Each row is a point on a landscape with many valleys, with its height.
A ball rolls from a point to the lowest of its 6 nearest points, and stops where none of them is lower. Distance is the straight distance between rows; heights are no part of it.
zub: [125 100 135 136 135 124 128 103 112]  height 304
zak: [138 215 118 111 147  85 147 203 158]  height 227
Samig: [130 167 156 131 171  81 162 177 176]  height 429
vodal: [127 116 143 160 116 134 135  75  82]  height 250
Gukaz: [131 127 136 185  58 179 120  56  78]  height 481
kir: [127 144 148 124 162  98 148 163 166]  height 558
Tisu: [125 127 170 151 173  85 167 112 120]  height 220
kapu: [127 108 143 152 128 124 136  85  91]  height 167
geki: [130 109  84  83  92 178  80 156 152]  height 455
sili: [141 215 103 101 135  91 137 200 147]  height 27
tivog: [134 150 100  93 118 143 113 181 157]  height 335
mig: [128 115 116 169  61 178 105  56  74]  height 476
Duru: [126 132 170 167 152 102 165  85  92]  height 393
zazus: [125 113 154 147 155 108 150 104 110]  height 209
dapev: [125 104 131 149 120 133 129  83  91]  height 309
mos: [120  81  88  99  98 169  81 115 129]  height 502
poti: [126 136 181 167 175  83 177  96 107]  height 395
Ronik: [134 203 129 115 153  82 153 199 167]  height 310
megi: [124  99 122 142 108 144 114  84  91]  height 509
lebe: [123  92 119 125 123 141 114 106 117]  height 421
vug: [129 152 162 132 177  81 162 163 168]  height 456
bozi: [128 118  88  84  98 169  91 164 154]  height 494
kuv: [128 122 142 174  85 156 128  64  77]  height 471
sev: [140 179  95  89 116 131 116 191 154]  height 314
Razef: [127 126 153 173 116 133 146  75  79]  height 247
kaz: [127 144 157 130 171  88 157 157 164]  height 510
gik: [139 192 101  95 129 113 129 196 154]  height 311
tudo: [122  93  91  95 104 169  88 133 140]  height 445
noti: [127 104 102 100 114 155 100 141 148]  height 331
dis: [124  92 110 141  94 158 103  75  87]  height 443
zufov: [123  85  77  87  88 185  71 127 138]  height 521
zos: [127 116 156 141 164  99 154 117 124]  height 52
fata: [126 115 153 153 140 113 147  89  97]  height 203
Danot: [131 123 115 103 125 139 116 159 155]  height 260
Fera: [126 124 140 122 157 108 140 147 153]  height 354
fas: [130 125 104  96 117 148 106 162 156]  height 302
vuz: [127 109 112 105 123 147 109 144 149]  height 305
Mimet: [130 154 127 109 140 117 135 175 166]  height 232
Zuk: [127 106 127 121 139 127 125 133 139]  height 675
Bozir: [123 106 142 135 148 113 137 115 124]  height 261
zotet: [124 119 148 131 161 103 146 135 144]  height 290
Lol: [130 128 147 174 100 150 133  68  77]  height 356
vizub: [123  90 101 106 113 156  96 120 129]  height 402
zad: [127 128 163 140 173  89 159 131 140]  height 268
nadot: [137 172 117 102 135 117 132 190 164]  height 392
nenol: [127 131 123 107 136 129 126 164 159]  height 355
maf: [129 113 130 163  92 154 121  67  76]  height 582
Vamod: [126 121 163 152 164  96 159 105 115]  height 219
Logim: [132 141  88  84 101 161  96 174 154]  height 78
loder: [136 194 124 110 145  97 142 196 163]  height 275
romip: [130 119 132 172  72 169 116  59  73]  height 457
moz: [123  87 106 126 105 154 103  91 102]  height 396
Zano: [130 180 149 125 161  86 156 185 176]  height 407
bevun: [124  90 102 135  85 167  96  70  83]  height 441
Lov: [123  81  97 118  96 163  90  88 105]  height 182
revez: [129 153 136 115 152 107 143 174 167]  height 370
kap: [122 131 171 147 185  72 170 126 139]  height 327
Mima: [128 116  96  92 107 160  99 157 153]  height 188
mebot: [127 123 160 162 144 109 154  88  92]  height 284

Where does a ball stop that starts at each point below?
zufov: Logim
vuz: Logim
tudo: Logim
Danot: Logim
Gukaz: kapu
lebe: kapu
mig: Lov
kaz: zos
Samig: sili
Zano: sili
kuv: kapu
